Each row is a point on a landscape with many peaks, with its height.
A climber steps from a point to the highest of its 2 nearest points, and stops where none of them is higher. Distance is the straight distance between rows; heights are no part of it.
(990): [147 128 105 203 135 131 166  89 105 188 144 130 177 177 156 123  74 134
 139 125 157  79]  height 41.4
(740): [137 199 179 106 157 113 163 206 116 115 106 116  89 130 110 136 127 119
 134 166 127 100]  height 65.9
(892): [137 158 120 136 134 159 108 145 149 111 119 114  97  94 128 171 147 113
 157  81 123 144]  height 71.6
(150): [163 110 117 125 154 194 136 121 110 127  94 111 105 147  88 125 171 111
 138  96 136 123]  height 73.1
(131): [ 99  99 156 141  86 121 190  76 122 162 123 172 185 206 132 103 109 143
 136 148 151 110]  height 20.8
(381): [151 106  85 126 139  77  85  85 131 114 154 126 135  90 156  97 101 122
 109 101 125 140]  height 49.3
(595): [100 110 125 135  96 151 188 179  97 175 141 112 115 134  73 144 183 115
 108 162  76 155]  height 62.8
(912): [149 111 129 125 129 178  53 121 144 135 124  79 154 142 154 112 147 108
 115  74 171 140]  height 73.2
(858): [ 92  66 137 123  93  97 170  49 119 122 131 186 162 175 120 105 109 152
 121 149 123 112]  height 18.5
(617): [141  92 110 143 114 136 126  88 114 168 141 155 195 188 161 113 124 157
 113 122 162 114]  height 23.9
(829): [141 168 148  92 181 182 170 194  83 119 138 126  88 108 124 139 122 113
 136 124 138  74]  height 59.0
(201): [130 151 159 187 147 119 140 111 156 169 143 161 116 159 144 149 145 191
  94 139  59 160]  height 5.9
(36): [153 130 132 117 147 166 179 152  89 160 119 131 156 142 126  81 110 114
 141 182 168  69]  height 57.6
(290): [131 103 119 113 111  49 169  77 114 129 137 150 147 109 155  94  85 128
 104 134 112  98]  height 36.2
(298): [110 126 141 143 140 102 152  66 100 168 173 196 117 124 183 133  82 175
 111 177  73 122]  height 53.6
(105): [ 91 101 108 178 141 127 119 113 165 134 155 148 117  93 162 151 151 129
 115 127  52 181]  height 70.4
(258): [120 141 169 141 135 107 132 113 147 160 144 177 151 171 156 134 150 170
 106 175  98 153]  height 8.2
(45): [ 87 135 143 108  88  66 137  84 128 107 170 170 108 102  88 131 147 146
 104 145  86 120]  height 39.1
(187): [191  84  96 139 172 170 140 116 106 146 103 117 140 169 103 117 134 117
 138 104 166  94]  height 66.8
(592): [ 78 139 127 107  96  87  71 107 165  87 107 125  84  85  77 134 137 105
 132  93  98 167]  height 42.1
(638): [160 108 118 109 139 152  33 132 136 112 144 100 140 143 164 132 105 108
 134  72 203 107]  height 69.4
(582): [129 101 134  98  94 159 128 148 130 121 120 137 179 148 156  88 123 153
 127 188 165  87]  height 47.5
(692): [126 106  96 175 141 141 153  78  95 196 160 177 172 170 177 123  91 168
 128 150 140 100]  height 29.8
(1036): [ 82 171 152 157 118  69 117 132 179 141 162 152 112 131 119 174 152 147
 101 138  67 179]  height 1.9
(351): [117 141 102 178 136 129  95 101 150 112 141 118 113  78 137 150 147 126
 134 102  91 170]  height 79.2
(435): [127 130 156 143  88 125 184  77 121 136 107 141 163 177  95 117 110 126
 164 127 169  88]  height 24.0
(405): [175 182 146 166 157 108 139 118 112 139 134 121 146 134 161 141  63 136
 154 112 176  91]  height 41.2
(546): [119 128 162 112 144 131 139 155  92 126 103  57 109 171  83 118 164  95
 106 125 125 201]  height 48.6
(493): [130 149 152 113 141 109 142 215 100 140 129  78 141 136 147 115 152 122
 103 182 110 171]  height 68.5
(428): [123 164 147 124  95 164 165 140 101 153 134 140 126 130 100 129 162 157
 141 155 111  90]  height 60.6
(513): [125 129 117 134 120 150 165 134 120 162 145 172 190 144 164  82 103 145
 146 197 153  74]  height 51.3
(742): [100 120 156  81  89  34 168  86 129 118 150 172 131 106 117  94 105 137
 104 166 105 101]  height 37.2
(761): [148 172 167 113 161 158 186 170  77 140 119 120 106 124  98 100 116 122
 139 173 141  73]  height 62.7
(1035): [122 172 143 142 131  89 122 176 171 125 103 122 109 136 102 155 148 133
 129 147 106 150]  height 74.2
(1025): [115  72 112 137 111 126 142  31 101 139 158 185 141 146 134 120 131 165
 114 123  96 131]  height 16.2
(986): [118 159 154 129 129  93 159 213 146 144 128 122 135 141 129 137 166 144
 107 193  86 140]  height 71.2
(985): [ 97 111 143 123  95 130 136 176 181 141  97 103 107 127  60 177 181  90
 124 133 109 158]  height 38.1
(20): [164 154 131 113 135 152 133 122  73 162 148 110 168 146 152 132 101 104
 157 107 203  61]  height 45.0
(53): [102  90  86 117 103 154  74 143 148  84 163 112 140  81 169 130 140 129
 130 135 109 133]  height 48.3
(148): [103 125 132 122 117 133  75 116 178 101  77 117 105 126  91 133 150 111
 144  84 126 172]  height 43.4
(178): [136 102  99 106 160  88  77 135 170  74  69 126 104 118 122 100  91 121
 125 128 132 159]  height 49.9
(118): [101 142 114 135 129  85  71 151 183  98 112 109 131  95 164 120 119 122
 123 131 106 188]  height 54.9
(492): [155 124 120 107 112 185 113 116 105 143 118  88 145 150 119 115 170 120
 122  99 154 132]  height 78.8
(865): [117  75 123 123 105 150 123 125 173  88  87 138 130 153  84 107 166 136
 129 143 120 135]  height 41.5
(961): [154  87  82 107 171 182 105 144 131  73 133 142 121 116 126 139 119 117
 160 109 159  81]  height 59.4
(399): [132 121 135 121 110 116 127 113 146 100 116 150 137 142 102 114 143 149
 144 138 141 122]  height 43.1
(234): [107 117 138  81 121 187 174 167  51 124 126  93 102 137  74 123 166 111
 136 138 126 126]  height 62.6
(798): [149 124 118 113 179 143 108 160 167  89  66 139  99 142 113 130 119 118
 144 107 142 144]  height 47.7
(888): [146 130 118  94 178 188 114 156 132 103 129 133 106 126 134 152 133 113
 133  56 172 103]  height 55.1
(27): [116 161 165  73 134 125 167 221 118 113 112 112  83 120  89 168 147  99
 127 142 130 127]  height 67.3
(332): [ 81 136 138  94  65  95  95  99 146  79 152 134 109 101  80 132 152 139
 127 118 107 134]  height 40.8
(83): [164 139 116 115 132 154  68 158 119 126 155 102 166 130 171 121 128 131
 132 126 178  86]  height 65.7
(204): [151 134 127 151 113  48 148  45 117 115 113 131 103 122 100 121  82 137
 125  79 125 129]  height 41.8
(975): [121 101 156  90 123 160 120 148 139 124  70  78  98 166  78 123 175  81
 105 111 131 165]  height 47.6
(790): [128 125 124 126 107 168 175 159 107 141 118 116  96 139  59 140 182 127
 135 141 100 111]  height 66.5
(967): [148 187 173 188 125  87 169  92 128 134 126 134 120 127 125 134  47 151
 158 119 149  93]  height 32.6
(1047): [133 124  99 124 163  68  59 113 167 107 104 118 125  85 162  85  96 111
 105 108 124 172]  height 52.2
(704): [120 182 159 151 100 119 154 135 123 123 145 160 131 116 121 130 117 161
 157 178 121  82]  height 54.0
(644): [133 167 120 109 118  68 123 103 120  99 148 148  64  51  98 132 109 131
 122 109  91 115]  height 46.5
(903): [155 186 128 111 138  61 122 105 113  93 135 135  88  67 137 130  60 137
 136 112 133 111]  height 49.2
(651): [136 140 144 120  89 126 137 110  95 173 141 119 213 177 176 104 112 140
 122 126 200 106]  height 20.7
(497): [118  78 112 142 115 196 153 150 144 151 105  98 112  96  99 158 189  81
 142 111 108 143]  height 42.3
(208): [ 96  61 118 133  91 177 126 143 177 122 104 117 137 123 101 129 188 110
 130 136  91 154]  height 39.4
(527): [145 133 114 150 127  83 122  62 131 106 121 137  64  79  81 122 108 142
 124  90  95 129]  height 44.2
(1042): [133 130 125  91 159 203 152 145  29 133 149 103 113 135 107 108 134 114
 132 134 150 106]  height 58.8
(33): [145 113  72 149 152 187 101 163 128 125 157 110 127  92 142 153 151 117
 150 128 110 108]  height 50.1
(635): [ 70 120 131 105  70 109 107 151 182  88 127 124 110 127  57 166 158 119
 131 145 109 139]  height 39.5
(130): [102  86 141 106 130 177 135 163 144 143  62  79  97 107  96 148 170  51
 122  89 136 175]  height 45.7
(77): [ 91 113 141 124  82 122  75 174 190 113  97  93 139 112 163 138 150 114
 113 131 124 178]  height 52.7
(394): [ 93 108 107 123 125 171 151 136 126 162 153 178 141 143 165 145 171 169
 117 183  77 134]  height 11.7
(173): [151 168 136 142 169 113 122 192 144 151  99  76 126 129 157 124 158 110
 101 136 109 180]  height 65.0
(214): [138  55  96 110 108 112  75  75 137  98 133 118 139 118 151  83 107 120
  92 105 140 133]  height 46.9
(107): [158 139 100 160 146 155 113 129 128 141 154 124 152 128 151 130 149 144
 133 121 119 130]  height 57.5
(750): [ 72 104 150 159  94 124 127 144 195 170 102 102 130 107  96 171 191  90
 112 106 110 190]  height 36.3
(673): [ 76  97 129 115  75 136  86 154 175 107 154 119 158 101 197 135 152 128
 102 146 101 176]  height 50.7
(515): [113  93 116 133 110 130  67  76 163  98 103 120 136 121 133 103 138 127
 118  88 137 167]  height 45.1
(765): [112 122 127  97  95  78 151 110 109 102 159 134 164  90 170  95  43 104
 151 162 156  74]  height 41.3
(174): [160 100 103 158 113 100 132  41 113 107 115 123 134 146 113 130  96 134
 138  61 159 133]  height 39.3
(21): [134 199 152 143 142 122 130 178 152 130 103 118  67 115 109 185 125 124
 142  95 116 154]  height 78.3
(1006): [120 156 150 194 128 112 141 163 175 175 136 121 110 125 138 167 156 147
 103 128  64 180]  height 3.3
(334): [149 164 107 171 188 122  82 166 172 138 102  96 124 111 167 143 126 114
 128 109 114 173]  height 59.8
(213): [115 141 159  83 108 139 147 211  96 134 130  76  97 109 110 152 148  85
 119 132 134 178]  height 65.8
(851): [164 157 115 155 126 111 104  97 108 126 163 130 156 124 151 137  98 151
 146 106 160 114]  height 49.0
(1055): [138 164 168 149 109  91 162  71 114 109 101 138 121 160  97 143  77 127
 169  95 173 105]  height 27.1
(169): [ 92 125 115 125  95 114 157 113 117 140 175 156 192 136 176  93  55 123
 158 180 165  83]  height 45.5
(171): [119  96 108 142 171 104 118 102 146 121 165 168 128 111 171 119 125 150
  93 158  65 157]  height 62.1
(466): [102 146 152 124 139 142 171 147 115 191 139 181 143 165 159 126 154 172
 108 207  86 125]  height 9.8
(809): [139  99 109 108 122  81 143  95 113  79 131 140 127 102 125 108  72 123
 146 138 146  93]  height 38.7
(325): [146 144 159  99 173 150 144 163  80 120 110  81 103 148 112 113 139 104
 116 114 138 154]  height 50.0
(416): [190 114 100 184 171 158 156 109  94 186 117 128 148 165 126 110 108 145
 129 131 151  77]  height 56.6
(653): [142 100 108  98 123 150  88 136 108  86 153 128 147 113 148 133  99 129
 156 131 179  73]  height 62.5
(66): [164 179 115 126 167  72  78 109 129  99 122 132 103  95 153 140  65 131
 140  80 157 147]  height 52.0
(553): [170 133 103 118 154 181 115 140  45 175 158  97 144 144 128 110 135 117
 130 116 168  78]  height 52.3
(902): [165 176 128 128 163 116  67 148 154 109 113 103 131 128 162 136 113 123
 140  92 164 158]  height 55.3
(531): [125 100  91 145 149 106 129  88 102 144 194 180 145 110 184 112 100 158
 115 165  99 111]  height 66.6
(575): [130 154 148  79 175 175 145 182 100 112 124 110  86 121 121 144 137  89
 111  59 148 148]  height 51.9
(946): [ 97  92  94 123 118 163 133  82 107 152 162 192 156 150 153 135 145 178
 124 154 111 129]  height 13.8
(816): [156 138 139 140 154 124 140 124 146  93  90 153  95 135  87 137 116 146
 159 130 143 104]  height 45.2

For each start below, name the point where the climber stops.
(946): (107)
(750): (492)
(575): (492)
(644): (21)
(617): (492)

Call two points neighbours if one is among the 2 nearest of the other. Go from one point of each pair to the other, from neighbour to neighbour, staying as high as possible. Name the lowest point that can't be avoided.
(531) / (21): (171)
(351) / (21): (892)
(118) / (107): (53)
